A landscape with many valleys, sampled at points; each row gives a point and its height.
From any point a ball takes the steepest step (drop divided by distance) to one of its 4 nearest points. It stops when none of these is lower. Distance is the straight distance between rows; heights are no part of it.
q768: 0.84  -0.19  -0.41  -0.43  -0.01  0.36  -0.43  -0.97  0.03  -0.39  0.34  -0.16  0.64  -0.70  0.03  1.01  -0.79  -0.17  -0.15  0.89  -0.18  -1.27  0.32  0.60  -0.01  -0.35  height 32
q501: -1.00  2.65  1.63  -1.61  -1.99  -0.61  1.13  -0.73  -0.60  2.46  0.45  -0.79  0.42  0.06  -0.17  0.75  -1.17  5.33  0.78  -0.11  0.39  1.34  0.23  1.50  -2.02  2.47  height 289
q31: 0.39  0.39  0.46  0.50  -0.13  -0.10  0.39  -0.89  -0.63  0.96  -0.31  -0.49  0.30  -0.19  -0.32  0.91  0.07  2.31  0.17  1.12  0.62  0.39  -0.03  0.41  -0.21  0.48  height 360
q260: 1.32  -1.78  -2.82  0.59  1.77  0.64  -0.97  0.90  1.10  -1.70  0.19  0.22  0.05  0.65  1.57  -0.85  -0.58  -6.88  -1.29  -0.59  -0.51  -1.74  -0.23  -1.61  2.56  -1.92  height 206
q27: 1.95  -1.49  -2.34  0.20  1.02  0.57  -2.12  -1.28  -0.55  -0.83  -0.84  0.06  0.57  -0.53  0.82  0.18  -0.45  -2.57  -0.15  1.34  -1.30  -2.59  -0.77  0.27  0.38  -2.59  height 520
q623: -0.15  -0.48  -0.60  0.51  0.56  0.61  0.68  1.35  1.19  -1.19  1.53  0.39  -0.32  1.07  0.65  -0.45  0.13  -5.09  -0.82  -1.03  0.42  -0.77  0.80  -1.31  2.22  -0.30  height 291
q43: 0.10  -1.06  0.23  2.00  0.45  -0.82  0.80  0.44  -0.35  0.34  -0.35  0.35  -0.59  0.62  -0.56  -0.02  0.65  -0.40  -0.81  -0.10  1.43  1.22  -0.15  -0.98  0.60  -0.31  height 251
q815: 0.43  -0.79  -1.75  -0.07  0.88  0.38  -0.48  0.74  1.61  -1.78  1.42  0.13  0.09  -0.13  1.81  -0.61  -0.67  -6.07  -0.09  -0.93  -1.24  -2.98  0.31  -1.67  2.26  -1.72  height 420
q74: 1.09  -0.51  -0.83  -0.15  0.19  0.34  -0.54  -0.31  0.91  -1.08  1.22  0.06  0.01  -0.79  0.42  0.10  -0.74  -2.98  -0.13  0.31  -0.69  -2.56  1.00  -0.56  0.71  -1.07  height 310
q508: -1.58  1.61  2.06  -1.43  -0.38  0.55  0.90  0.16  1.37  -0.94  2.57  -0.65  -0.40  0.37  -0.50  -0.90  -0.82  -1.16  0.10  -1.44  -0.58  -0.37  1.25  -0.34  -1.04  0.81  height 282
q325: 0.17  -0.43  0.30  1.70  0.25  -1.56  0.56  0.00  -1.16  1.50  -1.69  0.39  -0.35  -0.37  -0.97  0.34  1.16  3.24  0.16  0.08  1.93  2.46  -1.11  -0.22  -0.03  0.01  height 422
q808: -0.08  2.33  0.54  -0.81  -1.20  -0.03  -0.32  -0.97  -1.53  2.16  -0.62  -0.26  1.35  -0.97  0.80  1.67  -0.53  5.46  1.83  0.83  -0.27  0.78  -0.88  2.56  -1.34  2.14  height 314
q435: 0.93  -1.46  -0.76  2.16  0.79  -0.38  0.64  1.72  0.53  -0.29  0.07  0.39  -0.51  1.15  -0.07  -0.45  0.41  -3.40  -1.40  -0.77  1.40  0.43  0.16  -1.25  1.79  -0.83  height 118
q683: 0.98  -0.40  -1.64  -1.23  0.35  1.08  -2.46  -2.38  -0.41  -0.24  -1.83  0.12  1.45  -1.06  1.17  1.27  -0.13  0.95  0.66  2.11  -1.95  -2.07  -0.90  1.67  -0.52  -1.16  height 648
q566: 1.15  -0.22  -2.24  -1.11  0.44  1.34  -3.67  -2.57  -0.95  -0.25  -3.39  -0.15  1.58  -1.48  1.69  1.22  0.77  1.44  0.52  2.27  -2.74  -1.49  -1.89  2.28  -0.99  -0.68  height 594
q562: 1.29  -0.92  -1.53  -1.15  0.17  0.02  -1.25  -0.61  1.69  -2.04  1.89  -0.02  0.18  -1.84  1.20  0.54  -1.09  -4.23  0.78  -0.04  -2.36  -4.22  0.43  -1.22  0.72  -2.11  height 621
q729: -1.96  0.75  2.17  -0.28  -0.71  0.01  1.57  1.96  0.46  -0.73  2.47  -0.17  -1.25  1.90  -0.86  -1.77  0.22  -0.85  -0.73  -1.82  1.25  1.41  1.47  -0.75  -0.38  1.44  height 379
q940: -0.33  1.67  1.10  0.64  -1.32  -1.75  1.11  -0.13  -1.64  2.40  -1.75  0.48  -0.19  -0.79  -0.53  0.51  1.09  6.09  1.29  -0.08  1.55  3.13  -1.15  0.54  -0.80  1.73  height 453
q451: -2.04  0.03  1.41  0.93  -0.66  -0.35  2.06  3.52  0.19  -0.50  0.96  0.10  -1.46  2.53  -0.17  -1.66  1.78  -2.20  -1.62  -2.23  2.53  1.90  0.96  -1.73  1.45  0.66  height 454
q94: 0.49  -0.61  -1.91  -1.12  0.63  0.41  -0.66  0.74  2.23  -2.36  2.20  -0.03  -0.03  -0.82  1.43  -0.39  -0.82  -6.20  0.84  -1.30  -2.26  -3.46  0.67  -1.34  1.65  -1.78  height 583
q616: -0.48  0.55  0.97  1.08  -0.24  -1.51  1.16  -0.06  -1.21  2.07  -1.28  -0.14  -0.45  -0.42  -0.94  0.04  0.92  4.15  0.54  0.23  2.08  2.79  -0.71  -0.13  -0.18  0.69  height 504
q938: 1.41  -1.25  -1.83  0.84  0.95  0.36  -0.43  0.63  0.59  -1.32  0.59  0.41  -0.07  0.21  0.95  -0.29  -0.57  -4.67  -0.79  -0.22  -0.23  -1.81  0.29  -1.03  1.76  -1.57  height 363
q572: 0.90  -2.00  -1.20  2.39  1.13  -0.33  -0.39  -0.47  -1.26  0.37  -1.68  0.61  -0.41  0.38  -0.67  0.21  0.70  0.16  -0.45  0.15  0.73  0.53  -1.00  -0.29  0.68  -1.07  height 383
q828: -2.14  1.26  1.86  -1.97  -0.33  0.48  1.43  1.43  1.51  -2.03  3.48  -0.28  -0.84  1.02  -0.33  -1.48  -0.55  -2.46  0.23  -2.92  -0.32  -0.73  1.06  -0.93  -0.57  0.25  height 368
q775: 1.62  -1.14  -1.97  0.28  0.89  0.68  -1.32  -0.61  0.21  -1.26  0.52  0.44  0.24  -0.62  1.02  0.28  -0.94  -3.88  -0.22  0.37  -1.38  -2.87  0.24  -0.72  1.06  -1.96  height 214
q64: 1.89  -1.26  -2.02  -0.77  0.80  0.27  -1.46  -0.91  0.59  -1.31  0.19  -0.04  0.45  -1.10  1.32  0.36  -0.86  -3.28  0.31  1.03  -1.82  -3.52  0.08  -0.64  0.67  -2.42  height 350
q797: -1.63  0.55  1.52  -0.11  -0.65  -0.03  1.59  2.18  0.63  -1.10  1.98  -0.08  -1.43  1.76  -0.37  -1.17  0.32  -1.89  -0.83  -1.76  1.47  0.82  1.35  -0.82  0.65  0.97  height 413
q841: 0.20  -0.86  -0.32  0.94  0.22  0.31  0.43  1.17  0.77  -0.77  1.27  0.30  -0.45  0.71  0.16  -0.38  -0.30  -3.29  -0.73  -0.42  0.14  -0.68  0.67  -1.02  1.38  -0.32  height 205
q374: 0.79  -0.90  -1.83  0.92  1.13  0.09  -1.94  -1.55  -1.44  0.85  -3.97  0.58  0.56  -0.76  -0.12  0.46  1.27  2.97  0.89  0.92  -0.82  1.64  -2.27  0.99  -0.83  -0.09  height 522
q585: -2.00  1.78  2.35  -1.74  -1.37  -0.19  1.20  -0.17  0.89  0.80  2.07  -0.72  0.17  0.08  -0.76  -0.63  -1.30  2.17  0.04  -0.77  0.13  0.77  1.15  0.26  -1.94  1.93  height 277
q117: -0.05  1.91  0.87  -1.62  -1.45  -0.30  0.29  -1.40  -0.14  1.70  0.23  -0.73  1.15  -0.92  0.31  1.47  -1.10  3.77  1.12  0.64  -0.26  -0.43  -0.20  1.43  -1.45  1.44  height 403
q414: -1.44  1.45  2.48  0.24  -1.49  -0.91  1.96  0.31  0.03  2.05  0.11  -0.40  -0.52  0.02  -0.64  -0.22  0.08  4.10  0.05  -0.05  1.14  2.39  0.47  -0.07  -0.83  1.86  height 509
q317: -0.42  -0.26  1.53  1.84  -0.49  -0.85  1.22  0.95  0.02  0.88  0.33  -0.25  -0.77  0.24  -0.45  -0.25  0.50  0.77  -0.91  -0.02  1.75  1.66  0.61  -0.69  0.72  0.70  height 344
q15: -1.76  2.40  2.13  -2.19  -1.73  -0.53  1.40  -0.42  0.76  1.71  1.51  -0.60  0.30  -0.31  -0.42  0.17  -1.67  3.65  0.59  -0.64  -0.39  0.94  0.81  0.62  -2.32  2.39  height 327
q490: -1.04  0.71  2.04  -0.10  -0.70  -0.21  1.67  1.26  0.48  -0.20  1.64  -0.21  -0.68  0.81  -0.66  -0.99  -0.28  -0.50  -0.63  -0.69  0.81  0.74  1.49  -0.32  -0.09  1.15  height 313
q558: -2.88  1.05  2.37  -1.32  -0.73  0.18  2.19  2.63  0.63  -1.45  2.86  -0.59  -1.01  2.28  -0.74  -2.02  -0.13  -0.99  -0.48  -2.70  1.09  1.18  1.85  -0.79  -0.69  0.74  height 380
q668: 0.83  0.68  0.35  -1.76  -0.55  0.28  -0.70  -1.36  0.90  -0.14  0.62  -0.22  0.90  -1.14  0.19  1.50  -1.27  0.30  0.83  0.67  -0.90  -2.13  0.30  0.61  -0.47  -0.45  height 286
q352: -1.28  0.77  1.41  -1.08  0.03  0.66  1.16  1.19  1.59  -1.48  3.08  0.10  -0.95  0.55  -0.40  -1.06  -0.61  -2.88  0.00  -2.04  -0.34  -1.18  1.34  -0.73  0.21  0.60  height 381
q816: 0.22  0.87  -0.24  0.62  -0.22  -0.46  -0.34  -0.98  -1.76  1.42  -2.18  0.19  1.16  -1.11  -0.07  1.30  0.67  5.01  1.04  0.50  0.69  1.97  -1.40  1.58  -0.63  0.70  height 542
q72: -2.25  0.30  1.53  0.06  -0.38  -0.10  2.05  3.48  0.30  -1.03  1.83  0.05  -1.39  2.52  -0.04  -1.74  1.07  -2.45  -1.02  -2.04  1.78  1.66  1.40  -1.33  0.81  1.01  height 443
q649: -0.05  -1.26  -0.29  2.26  0.35  -0.72  0.87  2.07  0.70  -0.34  0.20  0.63  -0.40  1.52  -0.22  -0.52  0.74  -2.97  -1.68  -1.18  1.70  1.32  0.37  -1.60  1.81  -0.15  height 154
q443: 1.22  -2.38  -2.00  1.60  1.60  -0.04  -1.27  -0.87  -1.19  -0.23  -2.30  0.53  -0.21  0.38  -0.18  0.27  0.88  -0.54  -0.09  1.11  -0.40  -0.36  -1.55  0.20  0.32  -1.75  height 426
q299: -2.02  -0.05  2.40  1.15  -0.87  -0.63  1.96  2.57  0.62  0.11  1.04  0.09  -1.39  1.69  -0.57  -1.46  1.10  0.01  -1.13  -1.49  2.15  2.41  1.50  -1.16  0.14  1.13  height 394
q935: 1.49  -0.97  -2.59  -0.43  1.13  1.39  -3.47  -2.30  -1.13  -0.09  -3.50  -0.02  0.92  -1.06  1.16  0.86  0.94  0.85  0.47  2.58  -2.82  -1.02  -1.55  1.66  -0.77  -1.25  height 589
q91: -2.03  0.86  1.47  -0.78  -0.59  0.45  1.98  2.42  1.05  -1.79  2.81  0.06  -0.90  2.22  -0.63  -1.55  0.06  -2.76  -0.64  -2.19  0.77  0.26  1.45  -0.99  0.34  0.93  height 424
q846: 0.44  -1.26  -0.27  1.95  0.73  -0.68  0.11  -0.31  -1.09  0.58  -1.49  0.11  -0.15  0.11  -0.87  0.08  0.94  1.45  -0.09  0.22  1.64  1.52  -0.80  0.02  0.41  -0.55  height 331
q45: 0.51  -0.60  -0.99  0.62  0.41  0.52  -1.02  -1.31  -0.96  0.19  -1.97  -0.21  0.74  -0.71  -0.34  0.92  0.01  1.90  0.15  1.48  -0.44  0.02  -1.00  1.01  -0.07  -0.41  height 506
q347: 2.36  -2.54  -2.89  0.86  1.55  0.22  -2.15  -0.47  -0.79  -0.49  -1.60  0.17  0.02  0.19  0.65  -0.02  0.12  -2.93  -0.70  1.48  -1.45  -1.95  -1.35  -0.09  0.40  -2.59  height 429
q526: -2.04  -0.22  2.33  1.00  -0.72  -0.80  1.93  3.14  0.34  -0.17  0.91  0.16  -1.24  2.25  -0.62  -1.75  1.40  -1.04  -1.42  -1.74  2.19  2.39  1.44  -1.24  0.75  1.08  height 427
q712: -0.25  0.83  1.00  -1.21  -0.45  0.10  0.10  -0.25  1.25  -0.66  2.05  -0.06  0.12  -0.59  -0.09  0.10  -0.63  -1.58  0.28  -0.23  -0.73  -1.33  0.82  -0.31  -0.43  0.29  height 276
q634: 0.41  -0.42  -0.95  -0.26  0.53  0.65  0.15  1.01  1.38  -1.90  2.02  0.17  -0.09  0.09  0.85  -0.39  -0.72  -5.64  -0.42  -1.21  -0.75  -2.29  0.64  -1.45  1.54  -0.56  height 432
q2: 0.76  -0.52  -0.32  0.34  0.41  0.62  -0.30  0.27  0.69  -1.17  1.27  0.39  -0.18  -0.09  0.42  -0.22  -0.75  -3.64  -0.58  -0.05  -0.39  -2.01  0.78  -0.92  1.19  -0.92  height 321
q153: -0.31  0.21  1.05  0.62  -0.38  0.06  0.74  1.10  0.76  -0.18  1.47  -0.05  -0.71  0.48  -0.36  -0.72  -0.19  -1.40  -0.74  -0.35  0.87  0.02  1.30  -0.55  0.59  0.70  height 263
q103: -1.84  1.27  2.86  -0.88  -1.58  -0.19  1.71  0.57  0.36  1.35  1.89  -0.74  -0.50  0.61  -0.87  -0.84  -0.81  2.47  -0.45  -0.68  1.10  2.06  1.24  -0.19  -1.46  2.02  height 338
q863: -2.67  0.33  3.00  0.09  -1.13  -0.20  2.25  2.41  0.30  0.01  1.49  -0.44  -1.39  1.45  -0.74  -1.83  0.72  0.58  -0.79  -1.65  1.83  3.03  1.57  -0.96  -0.43  1.45  height 407
q536: 1.53  -1.18  -2.07  -0.74  0.25  0.06  -1.52  -0.36  1.12  -1.54  1.13  0.07  0.54  -1.25  1.40  0.20  -1.04  -4.72  0.27  0.16  -1.73  -3.58  0.52  -1.08  1.36  -2.59  height 450
q167: 0.94  0.54  -1.42  -1.49  0.02  1.27  -2.65  -2.02  -1.00  0.31  -2.42  -0.45  2.41  -1.72  1.99  1.77  0.01  2.63  1.21  1.85  -1.96  -1.10  -1.38  2.74  -0.86  0.00  height 646
q945: 2.11  -1.42  -2.78  0.01  1.80  1.03  -4.10  -2.08  -0.42  0.14  -5.27  0.66  0.33  -0.96  0.67  0.41  1.49  1.07  0.10  2.29  -3.20  -0.37  -2.82  1.59  -0.83  -0.28  height 689
q988: 0.77  -1.98  -1.76  1.74  1.87  -0.34  -1.21  -0.81  -1.45  0.25  -2.92  0.72  -0.35  0.13  -0.61  -0.18  0.99  1.32  0.22  0.83  -0.22  1.12  -1.59  0.26  -0.18  -1.07  height 423
q296: 1.55  -1.56  -2.57  0.31  2.01  0.78  -2.83  -1.69  -1.18  -0.19  -3.57  0.34  0.27  -0.46  0.12  0.17  1.34  0.28  -0.15  1.89  -2.32  -0.93  -2.24  1.07  -0.57  -1.37  height 640
q491: 1.36  -1.61  -1.92  1.71  0.74  0.18  -0.47  0.23  -0.16  -0.15  -0.47  0.55  0.02  0.46  0.37  -0.10  -0.14  -2.83  -1.02  0.23  0.34  -0.54  -0.12  -0.71  1.14  -1.53  height 400
q447: -0.20  2.28  0.81  0.06  -1.97  -1.00  0.62  -0.38  -1.78  2.92  -1.41  0.05  0.73  -0.36  0.15  1.12  0.48  6.94  1.39  -0.15  0.98  2.58  -0.99  1.41  -1.05  2.07  height 402
q378: -1.01  0.63  2.22  0.00  -0.93  -0.23  1.56  1.01  0.43  0.58  0.95  0.20  -0.58  0.24  -0.63  -0.61  0.03  1.01  -0.47  -0.37  1.16  1.62  1.09  -0.63  -0.47  1.69  height 397
q680: 0.38  -0.04  -1.28  0.63  0.69  -0.22  -0.98  -0.97  -1.70  1.18  -3.33  0.44  0.71  -0.84  -0.05  0.82  0.93  4.46  1.38  0.62  0.09  2.15  -1.73  1.10  -0.69  0.44  height 575
q266: -0.99  0.52  0.26  -0.79  0.31  0.74  0.95  1.65  1.35  -1.99  2.82  -0.16  -0.62  1.18  0.27  -1.15  -0.06  -4.35  -0.24  -1.70  0.09  -1.36  1.16  -1.28  1.29  -0.04  height 408
q455: -1.08  0.78  1.58  -0.76  -0.44  -0.05  1.46  0.92  0.90  -0.70  2.18  0.21  -0.76  0.64  -0.85  -1.14  -0.35  -1.09  -0.32  -1.12  0.45  0.05  1.61  -0.43  -0.10  1.05  height 256
q47: 1.15  -0.01  -0.53  -1.50  0.00  0.59  -0.74  -1.40  0.34  -0.57  0.40  -0.55  1.00  -1.55  0.33  1.28  -0.91  -0.49  0.73  0.90  -1.17  -2.61  -0.03  0.62  -0.13  -1.07  height 292
q965: 1.55  -1.05  -1.26  0.40  0.82  0.60  -1.09  -1.11  -0.44  -0.45  -0.83  0.07  0.45  -0.62  0.13  0.76  -0.17  -0.90  0.01  1.45  -0.68  -1.94  -0.24  0.36  0.44  -1.40  height 486
q314: 1.20  -0.81  -1.45  0.33  0.94  0.43  -1.32  -1.43  -1.16  0.15  -2.06  -0.05  0.88  -0.58  0.10  0.91  0.10  1.01  0.16  1.59  -0.72  -0.82  -0.99  1.05  -0.14  -1.31  height 511
q504: -1.60  0.05  2.60  1.84  -0.78  -1.76  1.99  1.80  0.17  1.62  0.02  -0.08  -1.59  0.53  -0.76  -1.18  1.56  2.23  -0.75  -0.82  2.85  3.20  0.11  -1.09  -0.06  0.93  height 37
q348: -0.48  3.11  1.26  -1.88  -2.23  -0.35  0.25  -0.48  -1.04  2.61  -0.20  -0.76  1.14  -0.76  0.43  1.73  -1.32  5.93  1.72  -0.07  -0.50  0.76  -0.43  1.94  -2.12  2.62  height 248
q80: 0.65  0.97  0.63  -0.70  -0.64  -0.16  0.39  -1.14  0.29  0.58  0.13  -0.37  0.72  -0.78  -0.08  1.00  -1.05  1.35  0.20  1.08  -0.25  -0.89  0.35  0.69  -0.81  0.75  height 246
q817: 1.61  -1.75  -2.34  -0.29  1.35  0.91  -2.84  -1.87  -0.66  -0.72  -2.61  -0.01  0.27  -0.43  0.73  0.47  0.63  -0.94  0.06  2.37  -2.10  -1.78  -1.66  1.00  -0.16  -2.14  height 661
q363: -1.49  0.19  0.55  0.23  -0.03  0.10  1.64  2.59  0.49  -1.35  1.85  0.15  -0.61  2.04  0.05  -1.10  0.45  -3.73  -0.92  -1.68  0.90  0.49  1.22  -1.20  1.66  0.70  height 452
q309: 2.31  -2.47  -2.63  1.45  1.46  0.32  -1.09  0.10  -0.18  -0.38  -1.06  0.26  -0.20  1.04  0.62  -0.24  -0.19  -4.16  -1.42  0.42  -0.41  -1.39  -1.03  -0.95  1.19  -2.62  height 347
q419: 0.86  -0.38  -0.70  -1.00  0.20  0.18  -0.47  -0.39  1.77  -1.39  1.65  0.00  0.48  -1.45  0.69  0.35  -1.02  -3.33  0.43  0.03  -1.62  -2.92  0.58  -0.57  0.35  -1.56  height 499
q601: -0.27  1.55  1.35  -1.29  -1.38  -0.29  0.77  -1.13  0.46  1.21  1.19  -0.62  0.28  -0.64  -0.39  0.57  -1.18  2.41  0.35  0.30  -0.02  0.00  0.46  0.48  -0.94  1.29  height 355
q34: -0.73  0.81  1.64  1.23  -1.18  -1.75  1.52  0.33  -0.99  2.18  -0.91  0.19  -0.94  -0.14  -0.96  -0.43  1.10  4.94  0.73  -0.23  2.59  3.42  -0.84  -0.40  -0.17  1.35  height 544
q534: -3.15  1.88  3.09  -2.48  -1.03  0.42  1.92  0.79  0.99  -0.90  3.37  -0.75  -0.19  0.39  -1.05  -1.28  -1.56  1.43  -0.12  -1.51  0.08  1.46  1.67  -0.03  -2.11  1.34  height 285
q544: 0.46  0.83  -1.01  -1.31  -0.08  0.65  -1.42  -2.03  -0.55  0.33  -1.37  -0.61  2.16  -1.70  0.82  2.12  -0.32  2.33  1.19  1.27  -0.92  -1.39  -1.16  1.85  -0.79  -0.06  height 676
q154: 1.28  -0.72  -2.34  -2.11  0.07  1.04  -3.79  -2.87  -0.48  -1.32  -1.79  -0.29  1.58  -1.61  1.87  1.11  0.13  -0.74  0.92  2.10  -3.12  -3.80  -1.07  1.69  -0.77  -2.40  height 721
q29: -0.17  1.38  0.81  -0.22  -1.03  -0.34  1.13  -0.52  -0.33  1.34  0.07  -0.40  0.54  -0.18  -0.51  0.31  -0.43  2.92  0.36  0.62  0.68  0.99  0.02  0.86  -0.58  1.32  height 442
q494: 0.33  -0.60  -1.12  1.51  1.27  -0.69  -0.79  -0.88  -1.58  0.92  -2.79  0.58  0.29  -0.66  -0.39  0.50  1.25  3.03  0.88  0.74  0.45  1.97  -1.78  0.74  0.01  0.00  height 570
q282: -1.36  0.92  2.45  0.11  -1.32  -0.59  1.72  0.64  0.34  1.13  0.89  -0.48  -0.88  0.02  -0.76  -0.44  -0.18  2.63  -0.28  -0.20  1.23  2.09  0.47  0.21  -0.59  1.52  height 433
q60: -0.27  1.13  0.09  0.88  -0.25  -1.36  0.23  -0.53  -1.97  1.79  -2.69  1.37  0.04  -0.68  -0.29  0.51  1.26  5.61  1.65  0.03  1.55  3.43  -1.67  0.34  -0.45  1.06  height 508
q225: 1.19  -0.65  -1.40  -1.32  -0.09  0.33  -2.07  -1.76  0.41  -1.26  0.30  -0.07  0.60  -1.51  0.99  0.71  -1.11  -2.56  0.35  0.77  -2.04  -3.45  0.07  0.15  0.05  -2.26  height 372
q791: 0.72  0.10  -0.27  0.24  0.04  0.13  0.09  -0.89  -0.56  0.61  -0.05  -0.33  0.53  -0.27  -0.39  1.06  -0.28  1.20  -0.04  0.93  0.23  -0.26  0.14  0.45  0.08  -0.08  height 254
q160: 1.66  -2.95  -3.09  1.09  2.32  0.63  -3.21  -1.35  -1.07  -0.10  -4.27  0.78  -0.51  0.08  -0.19  -0.39  1.84  -0.66  0.45  2.22  -2.54  -0.92  -2.11  0.71  -0.17  -1.39  height 686
q279: -1.89  1.50  2.22  -1.84  -0.88  0.37  1.39  -0.02  0.95  -0.18  2.40  -0.30  -0.54  0.42  -1.08  -0.71  -0.96  0.41  0.10  -1.01  -0.03  0.41  1.14  0.06  -1.30  1.45  height 199
q377: 0.19  0.45  -0.52  1.22  0.41  -0.85  -0.39  -0.94  -1.97  1.49  -3.06  0.83  0.36  -0.78  -0.77  0.45  1.06  4.64  1.03  0.15  1.08  2.68  -2.08  0.63  -0.19  0.87  height 551
q837: 1.30  -0.89  -0.70  1.19  0.72  -0.02  -0.27  0.08  -0.27  -0.34  -0.12  -0.06  -0.13  0.01  -0.20  0.44  -0.50  -1.28  -0.56  0.99  0.02  -0.86  0.15  0.10  0.66  -0.99  height 396
q976: -3.18  1.47  2.57  -2.69  -0.18  0.12  2.03  2.03  1.04  -1.85  3.91  -0.48  -1.00  1.88  -0.82  -1.97  -0.98  -1.33  0.00  -3.23  0.49  0.64  1.24  -0.62  -1.24  0.41  height 415
q135: -0.08  0.35  0.07  -1.34  0.20  0.59  -0.25  0.28  1.96  -1.76  2.66  0.12  0.00  -0.63  0.37  -0.10  -0.82  -3.72  0.73  -1.40  -1.93  -2.59  0.84  -0.67  0.32  -0.82  height 690
q932: 0.55  -0.28  -0.45  1.15  0.22  -0.25  -0.01  -0.81  -1.09  0.89  -1.46  -0.11  0.22  -0.37  -0.70  0.80  0.62  2.58  0.08  0.90  0.90  1.22  -0.70  1.00  -0.06  -0.12  height 416
q582: -2.88  1.32  3.06  -1.52  -0.72  0.39  1.75  1.91  0.59  -0.92  2.58  -0.44  -0.94  1.72  -0.88  -1.60  -0.43  0.23  -0.39  -2.04  1.14  1.63  2.10  -0.37  -1.16  1.52  height 334
q839: 0.63  -0.28  0.26  -0.09  0.06  0.19  -0.01  0.01  0.64  -0.51  1.12  0.10  0.13  -0.26  0.03  0.40  -0.77  -1.70  -0.27  0.24  0.02  -1.22  0.87  -0.09  0.48  -0.11  height 270
q502: 1.94  -2.42  -3.59  1.25  1.50  0.22  -0.76  0.70  0.51  -0.79  -0.68  0.75  -0.37  1.16  0.88  -0.74  -0.16  -5.60  -1.21  -0.06  -0.23  -1.14  -0.56  -1.40  1.77  -2.84  height 283
q823: 0.91  -1.72  -2.45  0.96  2.09  0.48  -2.42  -1.64  -1.18  0.37  -4.44  1.04  -0.05  -0.77  -0.31  0.10  1.52  1.82  0.75  1.19  -1.66  0.90  -2.44  0.63  -0.91  -0.51  height 477
q812: 0.58  -0.23  0.22  0.92  -0.17  -0.24  0.53  -0.18  0.26  0.41  0.18  -0.10  0.00  0.02  -0.24  0.30  -0.02  0.18  -0.17  0.56  0.38  0.06  0.52  0.04  0.55  0.22  height 369
q980: -2.41  1.31  2.75  -1.41  -1.17  0.55  1.92  0.92  0.82  0.27  1.96  -0.48  -0.67  0.93  -1.02  -1.29  -0.25  1.45  -0.46  -1.15  0.68  1.86  1.53  -0.32  -1.33  1.58  height 252
q773: 1.74  -0.74  -0.92  -0.55  0.48  0.30  -1.00  -1.12  0.47  -0.91  0.64  0.36  0.27  -0.99  0.75  0.45  -0.93  -2.71  0.14  0.63  -1.24  -3.01  0.42  -0.36  0.50  -1.49  height 81
q7: 0.89  0.98  -0.98  -0.36  -0.30  0.33  -1.32  -1.48  -1.52  1.11  -1.89  -0.40  1.39  -1.03  0.70  1.81  0.24  3.68  1.01  1.33  -0.73  0.29  -1.47  1.65  -0.36  0.34  height 604
q684: -0.32  1.78  0.65  -0.20  -1.23  -0.79  0.86  -0.56  -1.18  2.29  -0.65  -0.57  0.61  -0.45  -0.23  1.18  0.25  4.77  0.85  0.29  0.61  1.43  -0.62  1.11  -1.00  1.49  height 401
q395: 0.11  0.80  1.30  -0.91  -0.54  -0.25  0.83  -0.39  0.67  0.06  1.15  -0.07  0.21  -0.36  -0.69  0.42  -0.64  0.23  0.03  0.43  0.04  -0.59  0.99  0.13  -0.39  0.98  height 26
q654: -0.11  1.46  0.84  -1.96  -0.83  0.08  0.20  -0.99  1.17  0.50  1.35  -0.28  0.64  -1.15  -0.19  0.81  -1.33  0.76  0.72  0.11  -0.46  -1.26  0.49  0.59  -0.92  0.81  height 232
q249: -0.21  0.16  1.18  1.54  -0.44  -1.24  1.53  0.26  -0.58  1.31  -0.72  -0.13  -0.50  0.04  -0.77  -0.10  0.74  2.55  -0.40  0.18  1.95  2.23  -0.32  -0.20  0.09  0.85  height 458
q349: -1.63  0.42  2.40  0.85  -1.08  -0.76  1.89  1.80  0.14  0.55  1.03  -0.41  -1.20  1.15  -0.90  -1.30  0.60  0.99  -0.71  -0.82  1.73  2.40  1.25  -0.67  -0.15  1.78  height 315
q983: 0.05  -0.61  0.52  1.81  0.03  -0.35  1.10  1.34  0.36  -0.15  0.67  0.25  -0.64  0.85  -0.34  -0.39  0.36  -1.73  -1.34  -0.49  1.26  0.62  0.83  -0.90  1.18  0.11  height 185
q121: 1.38  -0.49  -2.18  0.00  1.29  1.27  -3.08  -1.91  -1.15  0.18  -3.89  0.18  1.11  -1.00  0.60  0.90  1.03  2.28  0.63  1.53  -1.91  0.13  -2.02  1.51  -0.60  -0.64  height 536
q625: 0.00  0.54  0.06  0.76  -0.51  -0.79  0.46  -0.65  -1.38  1.50  -1.58  -0.06  0.33  -0.84  -0.79  0.85  0.61  4.21  0.67  0.56  0.95  1.68  -0.54  0.53  -0.19  0.87  height 478
q621: 1.17  -2.29  -2.61  1.96  1.35  0.04  -0.33  1.34  0.51  -0.86  -0.10  0.46  -0.12  1.40  0.41  -0.22  0.22  -5.07  -1.92  -0.53  0.73  -0.15  -0.12  -1.62  2.11  -1.61  height 198

Call two points neighbours if one is among the 4 nearest of the other. Go from one point of each pair to the other, from neighbour to neighbour, staying as low as possible. Name the highest point that can't be avoided.
q395, q768: q791
q773, q348: q15
q435, q455: q153

Where does a ball stop that starts at each point below?
q680: q435
q616: q435
q494: q435
q249: q435
q816: q348
q377: q348
